Each row is a point on a tangle of strands that fork and nearly touch. The rows are in no order.
Points whose rows are less than 91 apart are linked; no others are. Some points are linked to none.
nupa: 6.1,5.0,-12.7,0.3,5.4,18.4,33.5,-26.7,-19.0,-3.7,-19.0,-5.6,9.1,-24.0,-55.9,2.0,-5.5,-3.0,26.2,19.4,15.2,-38.2,-1.4,5.5,-21.7,-21.0,-27.0,11.0,60.5
zazen: -20.2,4.0,5.9,20.0,-1.0,-6.9,-17.0,-14.1,18.5,5.6,28.9,18.6,56.1,-52.7,-9.2,32.3,-29.0,-14.2,6.4,16.7,-12.8,-21.6,-11.5,-12.1,-35.2,-44.7,8.3,18.0,21.5
Zare: -16.5,-15.5,14.5,4.2,-39.2,-22.1,-34.9,2.6,25.4,19.5,-1.9,8.4,35.0,-3.5,32.4,8.8,39.2,-26.3,10.9,10.2,3.6,9.4,8.5,-12.2,10.1,12.2,18.4,-23.5,-29.5
veden: -38.1,23.4,0.3,-14.2,12.6,-13.0,10.1,-17.7,25.3,7.8,-20.2,6.0,29.7,-18.4,-14.7,10.4,-34.9,-3.1,25.2,24.4,-23.7,7.9,-4.7,-5.1,-16.5,-20.5,34.7,33.1,-11.2
pipa: 37.7,-43.5,14.1,-4.6,-16.4,5.9,-2.5,3.7,5.7,-27.0,16.0,1.1,-43.8,22.3,-10.5,-0.8,35.8,-2.0,-3.6,-13.6,58.6,-0.5,-17.0,-2.3,29.6,36.3,-34.2,-20.3,-2.6
Gofa: 4.4,20.8,-12.1,-0.2,-14.1,23.1,-2.2,-13.8,10.1,-16.0,-43.0,5.5,24.7,-2.2,-29.6,19.6,4.4,-19.0,53.0,1.6,-5.7,-25.1,25.1,-15.6,-9.2,-8.3,23.7,32.8,9.1
ganu: 34.9,32.5,15.9,34.5,-17.8,61.4,-22.8,-17.4,-9.2,-46.2,-20.1,15.3,-10.0,-3.6,-6.4,-9.0,-5.3,-15.3,10.4,8.1,1.7,-19.6,25.7,-8.1,-11.6,32.4,6.8,-15.9,-9.3
Tizu: -15.7,-48.9,-15.3,5.8,25.9,-22.1,49.2,-3.7,-7.6,-9.8,25.4,-4.7,-6.6,-17.5,-35.1,17.5,-17.0,9.5,-15.7,16.9,30.1,-21.0,-9.8,28.4,-2.7,-16.8,-17.4,26.6,35.3
luv: -36.7,4.9,-11.6,-36.9,-10.8,-27.7,-22.4,8.2,5.1,28.4,4.4,-12.1,39.9,-2.8,26.1,30.5,6.5,-9.5,34.8,-9.9,-19.3,30.9,16.4,-6.4,23.4,-20.2,48.4,5.9,-7.6
nos: 6.4,29.2,-5.7,-9.5,8.0,-9.6,-4.5,-4.1,-36.8,55.7,12.7,-14.3,-3.0,12.6,52.4,-26.1,21.1,14.8,-26.1,-16.6,-52.4,9.6,7.0,-3.8,-10.1,-0.6,15.8,-43.7,-28.0
tifan: 36.4,-10.5,-25.8,-27.6,-3.9,19.2,-4.5,5.7,-47.5,20.4,36.3,-28.1,-0.5,-14.1,-11.3,20.4,7.4,0.7,17.9,-41.9,9.4,-9.6,-12.2,-8.6,9.7,-35.0,-15.5,-5.1,71.6
Genaf: 5.0,-12.7,-12.6,-28.9,-27.3,-4.5,-9.7,-1.8,-14.5,11.7,-4.5,-9.9,-10.9,20.3,2.7,9.7,27.6,-7.2,31.0,-2.7,10.6,15.9,14.5,-7.8,27.5,8.6,16.1,-7.0,0.6
Gidut: -6.4,49.3,-40.0,-33.8,26.2,16.4,32.4,-16.9,-10.0,18.6,-45.9,-13.9,-25.3,38.7,-7.1,-33.1,-33.0,14.1,19.8,10.4,-33.9,47.7,-17.9,4.6,-12.6,-35.2,17.3,43.0,-7.5
pif: -24.5,5.2,-36.0,-15.7,46.0,-15.3,31.2,4.8,-19.6,13.0,-25.2,-10.7,-47.4,32.2,-19.4,-30.0,-52.8,38.9,-31.2,2.6,-18.6,7.6,-28.2,29.2,-8.0,-11.8,-11.9,43.8,0.2
Dem: -9.6,16.5,18.2,6.2,18.8,22.9,-5.9,18.4,13.3,-39.7,2.6,10.5,-24.7,7.6,15.8,-18.2,-56.8,14.6,-33.6,12.4,-19.9,34.6,-0.2,16.7,7.9,22.6,17.1,-1.7,-38.3
Kiro: 45.7,58.4,-2.7,-0.8,1.9,44.7,-10.1,-13.1,-50.8,22.3,4.2,-9.9,-16.0,-4.3,26.1,-25.4,-9.3,14.1,-10.9,-12.5,-31.9,15.2,6.2,-3.6,-14.2,8.4,0.0,-42.3,9.0
zez: -14.0,-35.3,17.7,12.5,-16.6,-16.7,3.1,15.2,30.5,-43.9,-20.2,8.2,-22.0,43.1,-4.0,-0.3,36.4,7.3,3.1,5.3,42.1,-0.4,24.1,9.4,26.0,51.3,-2.4,-3.0,-38.7
kege: -16.8,19.3,19.6,35.5,11.8,30.4,20.7,-17.9,32.9,-36.6,-39.5,34.2,-17.2,6.7,-56.0,-13.5,-26.6,-16.3,20.2,12.9,9.4,-33.3,-15.3,-35.4,-27.3,4.0,5.1,50.2,-16.8
Paz: 28.6,28.9,-7.8,-32.2,-37.7,16.1,-26.6,-5.3,-29.1,33.9,3.7,-4.7,9.2,20.7,24.6,-23.2,23.8,-8.3,12.7,-12.2,-26.8,25.9,14.2,-39.7,22.7,5.7,9.3,-46.0,-7.4
Ruve: 7.1,29.3,-10.3,-11.3,11.4,17.5,31.8,-17.2,-20.3,-9.0,-38.9,-8.0,-22.9,25.8,-11.6,-12.2,0.1,9.5,10.3,25.8,-10.0,4.0,36.9,23.8,7.5,14.8,9.8,3.2,-12.1
ralug: -29.5,-18.5,24.7,53.0,-23.1,-26.6,-37.1,6.9,34.9,-3.0,-1.4,14.3,30.9,-21.8,37.7,23.6,24.9,-27.3,-10.3,16.3,6.2,-9.6,14.5,2.9,-8.6,10.8,15.7,-4.6,-32.9
nukon: -28.5,-30.9,-1.7,5.3,2.9,-29.2,7.3,-0.5,4.0,0.6,1.9,-2.8,11.8,-16.1,4.5,23.9,9.2,0.5,3.4,17.3,11.2,-3.7,19.0,25.8,2.3,5.0,19.7,9.5,1.7
Vis: 22.7,19.0,9.7,30.8,-17.6,16.1,-22.1,-8.7,-38.1,16.9,19.9,-8.7,20.0,-44.4,17.4,2.6,0.1,-8.0,-18.4,11.4,-7.9,-13.2,14.0,12.1,-22.1,-17.7,-24.9,-43.2,44.6
butuf: -16.0,-24.4,9.7,37.6,-3.3,-13.2,-13.6,0.7,16.6,-4.1,41.5,12.0,36.7,-51.8,9.7,31.0,-13.7,-15.9,-17.7,17.9,6.8,-18.0,-7.7,13.5,-23.3,-24.5,1.6,4.9,16.7
bik: -46.0,11.5,-12.6,-23.4,11.5,-29.1,-2.0,-3.9,10.8,24.9,-3.3,-7.4,37.2,-17.3,17.0,30.4,-13.6,-1.5,26.5,11.2,-30.3,23.7,10.9,4.2,5.6,-20.0,50.4,22.2,-15.5
kunep: -14.8,-37.9,24.4,4.0,-16.2,-27.9,8.7,23.5,36.5,-31.0,-1.9,6.1,-13.1,41.0,2.2,-8.7,33.4,26.4,-11.6,1.2,48.9,8.6,11.1,15.9,16.7,52.7,-44.2,-17.6,-22.0
kavo: 11.5,2.7,-6.0,-10.1,26.1,22.9,11.7,-5.6,-2.2,-22.3,16.4,-3.1,-50.8,-7.0,-24.4,-1.8,-54.9,4.9,-10.8,-0.5,1.3,15.7,-39.5,11.9,4.9,0.3,-5.8,29.8,5.7
kerar: -27.0,-11.3,9.9,-8.9,-2.8,-46.2,16.0,-4.8,1.3,34.4,-21.5,0.8,23.4,17.1,27.2,2.8,55.6,2.1,6.4,28.1,-11.8,3.9,40.7,13.2,21.4,17.2,24.0,-24.4,-31.4
vak: -20.3,-33.3,21.3,2.0,-7.5,-35.1,12.4,32.0,29.9,-11.4,17.8,-3.7,-13.2,31.5,17.6,-21.0,18.1,43.8,-32.6,-10.9,37.2,22.2,-6.7,18.7,9.0,48.3,-57.8,-21.8,-17.2
fav: 27.3,-12.4,11.0,-3.1,-15.0,26.4,-30.9,5.4,18.4,-24.5,35.3,9.5,-12.0,-25.3,11.3,33.9,1.0,-27.1,9.5,-22.2,17.4,2.4,-31.3,-15.8,17.3,1.9,21.6,11.5,-13.0
geniz: 43.8,47.0,1.6,-10.3,-27.6,32.8,-20.2,-11.2,-42.3,31.6,6.3,-4.8,-2.0,11.2,29.9,-30.0,23.1,-3.3,-2.9,-4.1,-30.0,15.2,20.1,-27.5,8.7,14.4,-8.6,-58.1,3.7
Loti: 36.7,1.8,-5.8,-33.3,-24.2,15.3,-40.7,14.4,-34.9,27.0,38.8,-16.5,15.3,-8.3,8.7,12.9,10.0,-14.5,14.9,-44.4,-1.9,4.3,-9.9,-27.2,17.6,-22.4,-14.9,-25.7,50.5
ronaf: -25.6,-22.0,7.5,26.2,-19.1,-46.8,-15.8,3.2,2.3,45.8,34.0,-9.7,34.9,-24.2,57.3,5.5,18.7,-3.8,-30.0,6.1,2.9,21.0,-3.0,8.6,-10.9,-20.3,-13.3,-34.4,5.5
zigat: 7.4,-30.2,30.1,60.3,-18.4,8.3,-19.9,19.0,27.4,-43.2,5.0,15.2,-3.9,-12.9,4.2,10.4,25.3,-13.1,-23.4,-5.6,38.6,-31.0,10.1,12.2,-9.4,38.8,-29.4,-14.9,-6.6
Pav: 15.7,7.5,-1.2,-24.3,8.3,17.5,15.0,-16.6,12.8,-6.4,26.5,11.4,27.8,-40.5,-48.0,23.2,-21.3,-16.5,21.1,-20.1,14.9,-34.0,-44.1,-28.1,-16.5,-66.4,-16.0,29.6,53.0
Guke: -15.2,26.4,-53.0,-24.8,38.2,-9.2,25.9,-8.0,-27.7,26.0,-33.3,-22.2,-41.0,39.8,-4.0,-26.5,-37.6,31.9,-11.7,-3.9,-30.0,25.6,-23.9,23.3,-11.7,-23.9,13.9,44.8,-12.1
nir: 7.3,-26.8,12.8,19.7,-34.6,3.4,-12.7,-0.4,12.8,-18.9,-31.4,16.8,-5.5,34.0,1.1,-10.2,49.6,-14.5,14.0,12.8,31.8,-13.4,31.6,-15.8,15.7,48.9,4.0,-16.9,-34.3
mefeb: -25.9,-52.3,-7.0,16.3,25.0,-43.4,30.3,28.1,-11.6,2.7,37.5,-17.5,-12.0,10.7,16.7,-6.5,5.3,43.6,-46.2,-16.7,30.1,7.2,-5.5,36.9,-13.6,5.4,-26.5,-6.5,23.6
duda: -1.8,28.2,-32.3,-39.2,3.7,0.3,-15.3,1.3,-29.5,39.6,7.1,-26.2,-0.1,11.5,23.0,5.2,-11.4,10.1,21.4,-37.8,-32.5,32.7,3.6,-14.9,5.3,-21.8,29.7,0.7,10.6
Kaba: 19.9,-63.3,-4.8,-15.5,2.1,-25.4,19.4,8.0,-3.4,5.7,47.1,-10.7,-18.7,-1.9,15.0,21.2,37.7,6.4,-9.4,-23.9,56.5,6.5,-37.9,4.8,21.7,-7.8,-22.9,-0.2,18.0
rivo: -25.1,-30.5,-0.4,-2.9,-34.9,-45.4,-26.2,11.0,2.8,54.6,32.6,-6.4,56.4,-13.7,44.7,14.0,31.9,-15.8,2.9,-3.3,4.9,18.7,1.5,-9.8,2.2,-31.5,-2.2,-24.3,19.1
keso: -27.0,-7.5,4.4,-13.8,6.5,-48.6,14.7,2.5,3.9,35.8,-6.0,-4.9,8.9,29.6,39.6,-18.7,39.7,13.9,-15.9,13.3,-17.3,30.7,13.2,3.9,20.6,27.2,13.8,-28.9,-49.2
sori: -19.0,-13.9,-1.1,-18.6,-32.0,-31.3,-29.1,10.1,1.0,42.0,10.7,-1.6,49.5,-7.1,31.0,17.6,32.4,-17.5,19.2,-1.7,-7.1,9.9,21.1,-11.6,13.5,-14.2,13.7,-21.9,9.2
totog: -15.7,-18.7,35.1,64.0,-23.5,-14.5,-25.3,10.7,36.1,-22.1,-6.6,13.3,16.6,-9.6,25.2,4.3,32.7,-18.2,-28.9,11.0,19.5,-20.4,25.6,11.9,-11.5,31.2,-18.7,-22.6,-27.3
bera: -31.8,-34.6,-10.0,-1.7,31.9,-40.7,22.5,41.3,-6.2,-0.6,8.5,-20.8,-32.8,20.1,17.1,-15.5,-17.5,53.0,-51.4,-15.1,0.9,12.5,-2.9,42.2,1.0,17.2,-10.0,7.8,-2.0
Zis: 21.0,17.8,5.6,-12.7,-22.7,33.4,-56.2,2.3,10.9,-18.9,28.0,9.9,13.9,-11.1,15.4,30.2,-11.4,-27.2,27.9,-27.3,-8.3,14.8,-11.7,-29.7,13.5,-11.2,32.9,5.1,-6.9
tuso: -5.4,8.6,12.9,-4.2,7.4,11.0,19.0,-20.0,24.5,-14.2,6.2,21.9,2.3,-29.7,-53.0,14.3,-20.7,-18.0,25.3,-3.1,17.3,-35.2,-44.8,-29.0,-20.2,-45.7,-4.6,42.2,23.0
seb: 39.5,-29.4,22.9,15.2,-25.8,29.5,-20.1,6.3,13.7,-50.7,19.4,8.8,-39.4,12.8,-2.9,-0.6,23.2,-16.5,-7.1,-18.3,47.7,-1.8,-15.3,-7.3,25.5,41.5,-15.6,-14.7,-17.2
mobug: -2.4,-24.5,-9.7,-0.5,-1.4,-47.5,6.3,0.7,12.5,40.4,7.6,-10.7,13.0,31.2,36.6,-45.5,28.3,30.7,-41.5,-7.5,-1.3,29.0,-15.2,-7.9,-9.5,39.7,-55.4,-45.2,-40.1
subor: 32.7,-15.9,-5.5,-5.2,-25.5,35.0,-26.8,13.9,-0.3,-19.5,-17.8,1.2,4.4,12.3,-19.8,28.3,41.2,-36.8,50.7,-29.4,22.2,-33.4,18.3,-34.2,29.3,-4.4,18.6,32.0,3.9
gires: 0.2,2.8,3.8,6.3,9.8,6.9,17.8,4.3,-6.2,-27.0,-16.8,-1.5,-25.9,10.5,-13.2,-4.0,-9.9,13.4,-17.1,18.3,4.1,-1.5,28.4,30.0,8.4,31.4,-4.6,-11.5,-3.4
livep: 27.6,38.2,-13.3,-37.9,-15.8,27.7,-31.5,0.2,-17.5,-7.3,-31.5,-12.2,43.2,19.7,-21.2,14.6,7.3,-31.6,59.3,-36.3,-3.1,-5.9,34.3,-18.4,20.6,-22.2,12.4,2.0,43.3
gilu: -21.3,-7.2,-15.3,-17.9,22.4,-42.8,15.5,12.0,-21.7,31.2,-8.9,-17.4,-27.2,42.8,32.4,-22.2,17.7,35.0,-27.9,-9.8,-18.6,23.3,8.6,17.6,13.0,18.1,17.1,-11.0,-39.1
bam: 18.8,-12.6,3.9,43.6,-22.3,38.6,-26.5,14.8,12.1,-18.5,-24.2,21.1,11.7,0.5,-4.8,27.3,22.2,-31.8,45.2,-16.4,4.0,-26.8,27.6,-44.2,11.3,20.1,32.8,38.2,-18.9
duge: -33.0,-0.3,-19.5,-17.1,41.5,-45.8,31.7,12.2,-21.7,28.3,-23.0,-22.0,-19.3,34.7,24.6,-11.9,1.6,36.6,-22.3,10.3,-27.7,14.1,16.9,35.9,15.6,4.9,30.4,14.5,-29.1
ravan: 39.7,67.1,-8.9,-12.7,18.9,43.9,20.9,-23.6,-37.2,13.4,-20.8,-11.5,-6.6,9.9,13.3,-30.4,-10.6,14.5,8.2,-0.2,-43.4,18.1,13.9,1.3,-17.9,-3.0,11.9,-18.9,-0.1
ziz: 17.5,-37.6,4.2,-9.2,-0.1,4.9,-7.6,10.0,17.8,-22.7,37.5,3.4,-9.9,-32.5,5.3,44.0,9.8,-20.3,-1.1,-19.7,30.7,-4.4,-34.1,-3.5,17.8,-12.3,13.2,20.1,-4.4
dirut: 23.3,11.1,27.5,31.9,-53.7,5.2,-72.3,5.7,7.4,13.8,16.0,-1.7,32.9,-29.3,31.9,9.2,16.7,-35.3,-7.3,-0.2,-4.7,-8.2,5.6,-21.4,-4.9,-23.1,-12.1,-38.2,6.5
Saze: 47.0,-18.1,3.9,-36.7,-39.5,16.4,-43.9,19.0,-9.7,13.1,24.9,-3.2,19.0,0.3,0.5,9.0,31.8,-35.4,27.0,-36.5,18.4,-8.0,-10.2,-36.1,34.2,-13.2,-12.5,-23.8,33.0
nel: 4.8,9.4,-17.1,-6.5,23.2,16.2,20.9,-13.4,-20.4,2.4,8.2,-10.5,-33.4,-17.4,-23.7,-9.2,-43.6,15.2,-8.3,1.1,-6.0,6.1,-23.4,11.7,-16.2,-6.7,-12.1,10.9,24.5
Zapib: 21.8,21.4,19.6,10.2,-43.1,20.8,-70.9,3.9,7.6,0.5,22.6,9.4,25.7,-17.2,26.9,19.6,5.2,-30.6,13.0,-10.0,-11.6,3.7,6.9,-27.0,-1.4,-9.8,12.4,-17.9,-1.5
lipur: -8.9,9.4,15.7,15.7,10.6,24.3,25.5,-18.4,34.4,-32.7,-15.8,30.4,-23.2,-12.1,-60.3,1.4,-17.6,-20.9,20.4,-1.2,24.9,-43.8,-43.9,-36.5,-15.3,-21.4,-4.2,60.0,-3.9
puzik: 33.4,-31.3,-2.5,24.0,3.0,32.2,4.9,3.9,13.9,-50.4,-3.6,10.4,-31.3,-7.5,-32.4,32.8,16.7,-23.0,10.1,-15.1,36.7,-39.8,-8.9,-10.2,18.9,13.1,4.0,39.3,-13.7
tages: 21.9,-1.4,-19.1,-24.9,9.1,16.1,11.9,-5.3,-19.4,7.5,34.0,-11.6,22.3,-34.7,-28.9,24.7,-18.4,-7.1,20.0,-24.7,1.9,-17.6,-20.4,-9.8,-7.9,-51.3,-17.6,15.4,71.8
zigo: -47.4,0.7,-19.4,-19.2,34.4,-40.0,27.8,4.9,-3.7,15.1,-24.7,-14.4,-7.3,16.6,8.5,-0.6,-25.8,20.3,-3.6,25.8,-25.8,27.9,3.2,28.6,17.1,-2.1,39.6,41.5,-30.0
Buv: 30.2,10.4,12.7,18.5,-44.4,8.7,-42.0,3.4,-26.8,31.3,30.2,-8.8,18.9,-27.1,28.7,-5.0,20.3,-16.8,-16.0,0.1,-1.6,-4.1,-0.1,-14.4,-6.4,-12.8,-31.5,-55.9,33.8
dubir: 16.1,76.3,25.3,1.6,25.7,27.7,10.6,-29.9,6.0,15.5,-12.3,19.8,12.8,-21.1,-7.2,-34.2,-39.3,16.2,-6.2,27.4,-46.6,8.6,-18.1,-13.8,-52.2,-30.0,-3.2,-22.2,8.8
sulek: 1.7,-6.9,-4.4,7.1,1.0,-44.5,5.9,-4.5,-3.7,60.0,8.2,-13.5,16.6,20.1,47.7,-46.4,46.0,17.2,-44.6,-3.0,-26.1,12.4,-1.8,-5.2,-10.2,17.2,-42.2,-59.7,-34.4
rog: -2.0,-38.4,4.2,22.9,11.8,-1.8,16.9,-4.6,8.0,-22.3,41.2,11.7,13.1,-47.8,-20.9,22.6,-18.7,-11.8,-19.6,10.7,22.5,-30.0,-21.0,16.6,-14.0,-17.6,-13.3,13.5,26.4
pumud: 4.0,-17.7,2.0,-10.8,-14.4,-10.8,-6.1,8.0,2.9,4.9,11.6,-3.0,-32.7,30.5,27.2,-30.5,7.8,11.3,-19.6,-10.2,11.4,47.3,-16.1,-11.0,20.9,41.2,-9.6,-32.6,-31.7
zul: 12.9,-28.7,-8.0,-14.8,12.9,2.1,11.9,26.7,2.7,-41.8,16.9,-11.6,-73.8,33.8,-11.1,0.7,-5.7,17.0,-25.9,-16.1,32.7,28.7,-19.9,28.8,38.6,21.5,-18.8,21.3,-12.4
Vofe: 17.1,-20.5,2.5,37.4,-19.2,20.7,-8.0,-0.1,-15.1,-17.9,-14.3,5.5,19.8,-29.5,-19.9,17.4,27.8,-16.6,14.3,13.5,22.0,-59.7,29.9,4.9,-15.7,12.1,-9.2,-3.4,29.9
dubet: 16.2,-16.0,-19.5,-16.9,-23.1,-13.2,-17.7,4.3,-32.3,49.0,28.0,-17.1,-16.5,5.9,26.4,-17.3,18.4,13.1,-11.9,-35.2,-2.2,24.2,-19.3,-20.3,-0.9,6.5,-8.8,-34.8,12.7
Nuz: 17.2,68.8,-9.6,-19.8,46.5,16.4,38.3,-28.7,-16.9,36.5,-30.3,-12.0,9.4,9.5,8.4,-33.9,-12.1,20.7,13.1,5.0,-66.3,15.1,-2.5,5.5,-29.0,-26.7,23.2,-2.3,-7.3
Kerag: 5.9,-10.0,-9.1,-13.0,28.1,21.5,16.6,13.5,14.4,-51.3,9.4,-0.8,-66.9,16.9,-25.3,-3.1,-51.1,2.8,-22.6,2.5,11.9,20.5,-34.3,25.5,26.5,6.7,-6.3,43.8,-17.2
bogoz: -31.2,-33.7,-2.6,0.0,24.2,-18.0,42.2,-6.0,15.1,-30.0,3.7,7.0,-25.6,-7.4,-58.3,12.2,-25.7,-0.8,-10.2,26.3,25.1,-31.9,-22.1,20.3,5.6,-13.6,-19.7,50.5,8.4
zim: -4.4,15.7,-2.0,-9.1,5.8,-1.7,-40.4,1.3,20.1,-3.4,14.2,12.8,71.6,-32.4,-12.3,40.7,-23.1,-25.9,33.1,-23.8,-17.3,-15.4,-2.3,-26.1,-17.2,-49.8,11.4,19.1,31.0
voz: -4.4,11.2,-11.9,-17.5,22.1,-27.0,7.4,3.9,-34.6,44.8,2.3,-17.9,-22.8,40.0,44.9,-38.0,17.7,27.2,-37.5,-23.2,-42.3,8.5,-2.5,9.6,-8.0,10.0,22.6,-35.3,-50.3
val: -18.7,33.0,27.7,15.2,34.6,13.6,19.2,-2.0,3.8,-8.6,2.5,21.5,-11.0,-22.3,-19.4,-31.8,-63.3,22.1,-44.0,23.1,-23.8,-7.1,-14.3,15.8,-29.6,-0.3,-28.4,-17.2,7.4
bebul: 29.0,25.1,7.4,42.2,-17.2,46.5,-8.1,-11.6,-16.8,-25.6,-40.8,12.8,14.0,-16.3,-18.5,-0.2,18.5,-14.8,18.2,17.3,1.7,-47.3,40.7,-8.0,-15.8,30.7,1.1,-9.3,6.7
voto: 2.2,-55.0,-0.4,10.5,8.3,-26.9,20.0,16.1,-11.7,1.3,41.7,-13.2,-23.9,4.1,7.5,0.9,20.5,26.2,-29.9,-18.9,44.6,7.4,-16.5,27.4,3.4,14.1,-37.4,-17.9,26.9
sesu: -46.7,33.6,21.4,5.2,13.8,-10.6,12.0,-22.6,38.1,1.8,-34.2,29.9,34.0,-15.0,-23.5,-1.4,-28.0,-7.2,22.4,35.7,-18.8,-13.5,-10.3,-16.6,-34.7,-23.0,32.9,32.0,-24.5
Som: 7.0,9.4,-5.5,-1.6,-14.0,-30.1,-6.2,-6.0,-22.4,75.0,11.8,-16.8,30.3,3.7,46.5,-22.9,53.2,0.1,-18.6,-0.9,-44.7,1.4,17.7,-13.9,-2.1,-8.7,-13.8,-58.6,-9.9
mudu: -21.5,1.0,-31.9,-27.2,7.6,-15.4,34.5,-19.9,3.3,12.7,-26.1,-10.0,0.5,-0.2,-40.6,17.9,-4.6,-1.9,37.4,19.0,0.1,-2.9,5.1,15.7,-2.4,-30.5,4.7,51.2,23.7
vavet: 21.6,35.8,-5.3,17.0,11.0,25.4,3.9,-15.7,-40.8,17.4,18.1,-5.3,11.0,-45.1,-5.6,-9.7,-26.5,14.7,-17.6,7.9,-19.6,-14.3,-2.1,5.8,-40.0,-19.7,-29.3,-29.5,52.5
ruzip: 11.7,-45.1,17.3,51.8,-11.3,11.4,-8.4,10.1,2.6,-33.3,0.9,11.5,3.3,-19.5,-11.3,19.6,39.3,-12.9,-6.8,2.2,42.4,-50.0,17.8,12.7,-9.5,28.5,-23.1,-6.8,17.8
gutol: -13.7,53.0,-6.0,-19.8,21.3,-8.1,-3.6,-16.9,2.3,36.1,5.8,2.0,55.0,-31.7,0.7,5.5,-35.3,11.5,15.0,-4.7,-48.0,18.1,-5.7,-18.7,-43.7,-53.8,8.1,-2.9,35.1
gilo: -0.9,32.4,-6.5,0.4,2.2,20.1,26.4,-30.3,5.8,-19.0,-53.0,8.0,5.0,5.9,-32.1,-6.2,-3.1,-7.7,35.4,28.9,-7.7,-15.7,24.4,4.6,-11.4,-0.1,18.5,19.1,-5.1
pina: -33.6,9.7,-17.3,-17.2,28.7,-12.1,26.5,3.9,4.8,-20.2,-35.2,-7.1,-29.1,43.0,-2.2,-13.8,-35.7,14.4,-5.6,33.6,-15.9,35.7,5.5,34.9,31.6,3.8,26.9,48.8,-39.8
kupip: 4.3,-23.0,9.9,33.2,-36.5,14.5,-25.6,7.1,16.8,-20.7,-26.6,21.9,4.5,21.5,7.9,3.7,40.9,-25.7,30.1,-1.2,17.4,-12.8,32.9,-35.6,14.5,37.7,30.6,6.7,-43.2
Luno: -19.3,-17.4,10.5,14.0,6.2,-17.6,13.4,8.9,3.1,-18.1,-3.9,1.9,-3.2,-7.1,3.0,5.7,0.7,11.4,-21.0,17.6,7.4,-6.5,26.4,33.2,2.5,29.2,-3.1,-10.7,-2.7
gon: -21.3,17.7,21.5,13.8,25.0,8.8,6.7,2.6,20.4,-24.6,3.6,20.6,-7.3,-21.0,-9.7,-10.7,-61.0,7.5,-33.5,25.5,-20.8,0.5,-7.5,15.7,-14.1,14.3,-2.0,0.2,-11.9
Tuk: -8.3,1.1,8.9,-4.5,5.3,7.6,-2.4,21.3,2.8,-25.6,4.7,-2.3,-41.0,28.7,28.0,-17.8,-25.1,14.7,-25.0,-2.7,-1.5,47.2,-1.8,14.7,21.9,34.6,17.1,-4.5,-41.1
fefol: -32.9,-19.5,1.9,0.0,-8.6,-40.7,10.5,-3.5,9.3,8.6,-32.8,1.9,22.1,7.5,8.4,23.3,43.3,-1.6,19.1,29.2,4.1,-11.0,46.3,17.6,12.8,14.5,34.5,2.9,-20.5
fuva: -13.0,44.2,-5.5,-27.4,10.9,-4.6,-35.2,-7.2,12.2,16.0,6.3,1.0,66.4,-24.1,-2.4,25.4,-35.3,-8.0,30.2,-18.5,-36.5,18.3,6.8,-18.4,-17.9,-51.9,18.5,2.1,33.9
Nog: -45.3,-3.2,25.9,20.8,22.5,-12.0,15.3,5.9,33.9,-31.3,-12.0,24.4,5.1,-18.0,-24.5,-5.4,-49.6,5.4,-24.4,35.3,-9.9,-20.6,-2.9,15.4,-15.5,12.9,2.4,22.0,-20.7
nekur: -1.7,22.1,-1.4,12.7,30.1,13.6,23.9,-14.3,-24.9,15.0,12.4,2.8,-10.3,-33.1,-18.7,-22.7,-53.4,27.9,-29.3,10.6,-14.7,-10.2,-20.4,5.8,-43.6,-9.9,-30.0,-13.9,40.2
Gimag: 16.4,-22.5,-2.1,-1.9,-23.2,-15.1,-8.8,-8.8,21.4,17.8,6.8,-1.9,-1.4,26.5,25.7,-41.7,20.6,11.8,-19.0,1.5,10.1,39.2,-16.0,-17.8,6.6,51.9,-49.2,-50.2,-34.0
tafup: 41.7,-17.5,1.1,-25.9,-36.3,28.7,-36.6,16.3,-2.8,-5.6,8.6,-2.1,11.4,6.2,-12.8,20.6,37.0,-38.8,40.4,-35.8,24.5,-21.2,3.3,-33.0,35.4,-5.7,5.4,-0.1,17.9
mipaf: 28.4,-45.3,-16.9,-27.6,-0.3,-3.9,15.2,7.4,-8.2,-4.4,33.1,-12.4,-24.1,-13.7,-5.0,37.2,28.2,-7.3,4.6,-21.2,42.7,-1.9,-27.1,5.5,33.7,-25.6,-4.8,19.7,24.1
lede: -54.2,-13.0,17.2,5.8,22.4,-25.8,31.1,-1.5,33.9,-24.7,-11.6,23.6,-13.1,-4.7,-47.9,-2.0,-41.0,-2.6,-7.4,29.0,14.1,-24.9,-27.0,6.0,-3.2,-7.0,0.6,53.3,-9.2
fogi: 12.6,-34.6,-2.8,-6.6,5.3,1.3,13.8,12.8,5.2,-40.9,6.5,-7.8,-62.2,29.7,-23.7,13.5,15.2,8.7,-4.8,-1.0,46.8,5.2,-3.6,24.7,33.5,24.6,-19.3,11.8,-3.6
Zotes: -3.5,62.2,-18.4,-28.9,32.8,7.8,38.1,-21.8,-1.8,29.9,-44.5,-5.8,-7.3,18.9,-9.4,-38.9,-28.4,18.2,21.3,13.5,-46.5,33.3,-16.0,-5.6,-29.4,-45.2,18.3,19.8,-1.5
dig: -21.1,-6.8,-10.9,-5.4,38.0,-9.7,24.5,34.3,-5.1,-12.6,-7.5,-12.4,-41.1,23.0,-1.6,-26.5,-49.8,50.3,-49.3,-2.9,-21.5,10.0,-8.8,38.6,7.4,12.8,-12.3,18.0,-6.4
lupu: -8.3,26.6,10.6,32.8,10.7,31.3,30.2,-20.5,18.3,-43.7,-58.7,23.3,-3.8,10.1,-42.0,-21.9,-17.5,-6.8,9.8,28.9,-3.6,-36.4,24.4,-7.4,-22.1,20.2,6.5,24.3,-25.2
Rolep: 15.5,34.7,-20.1,-27.4,-10.6,23.7,-6.5,-11.4,1.7,-10.2,-47.8,-10.8,40.1,16.3,-38.5,13.0,6.0,-19.3,66.1,-16.9,-5.5,-13.6,30.3,-15.5,3.4,-27.5,11.8,24.8,37.3
sipov: 26.5,6.7,20.7,25.2,-25.3,43.2,-27.6,-0.8,0.2,-46.8,8.7,10.7,-30.2,4.3,7.8,-12.0,-2.6,-14.4,-10.2,-1.4,16.3,1.4,7.6,-1.6,7.5,41.2,-1.5,-30.6,-16.9

A fork is a point with three links, a tip a point with one. Leave the first point through the second and follow the links. Name the first fork or tip that comes.
seb; sipov -> sori
gilu; keso -> gilo
tuso; Pav -> vak
fogi; zul -> nekur

A fork is a point with three links. Follow the links from the first point to the second and name the forks in between, in order.
Rolep; pina -> gilo gilu
Pav; keso -> gilo
fav; Gimag -> nekur gon
Gimag; keso -> gilu
ralug; veden -> sori
gilu; kavo -> gon nekur
Kerag; gon -> nekur
zazen; pumud -> gon
pina; Nog -> gilu gon
Nog; kerar -> gon gilu

Follow the links from the first point to the second, and from the first to the third. Name the last point that the two ways share.
ronaf; sesu; ruzip -> sori
vavet; gilu; lede -> gon
Zis; pipa; Gimag -> nekur
Tizu; fogi; Zapib -> nekur
rog; fogi; Tuk -> gon
veden; Vofe; ronaf -> sori

Name the points in between on the shortest way along the links from the first point to the second, in order.
keso; gilo -> kerar fefol nukon Luno gires Ruve
fuva; pumud -> zim zazen butuf rog Tizu bogoz lede Nog gon Dem Tuk
Zis; kavo -> Zapib dirut Buv Vis vavet nekur nel
bik; ganu -> luv sori Zare ralug totog zigat ruzip Vofe bebul
tages; lupu -> Pav tuso lipur kege
Guke; Paz -> Gidut Zotes Nuz ravan Kiro geniz
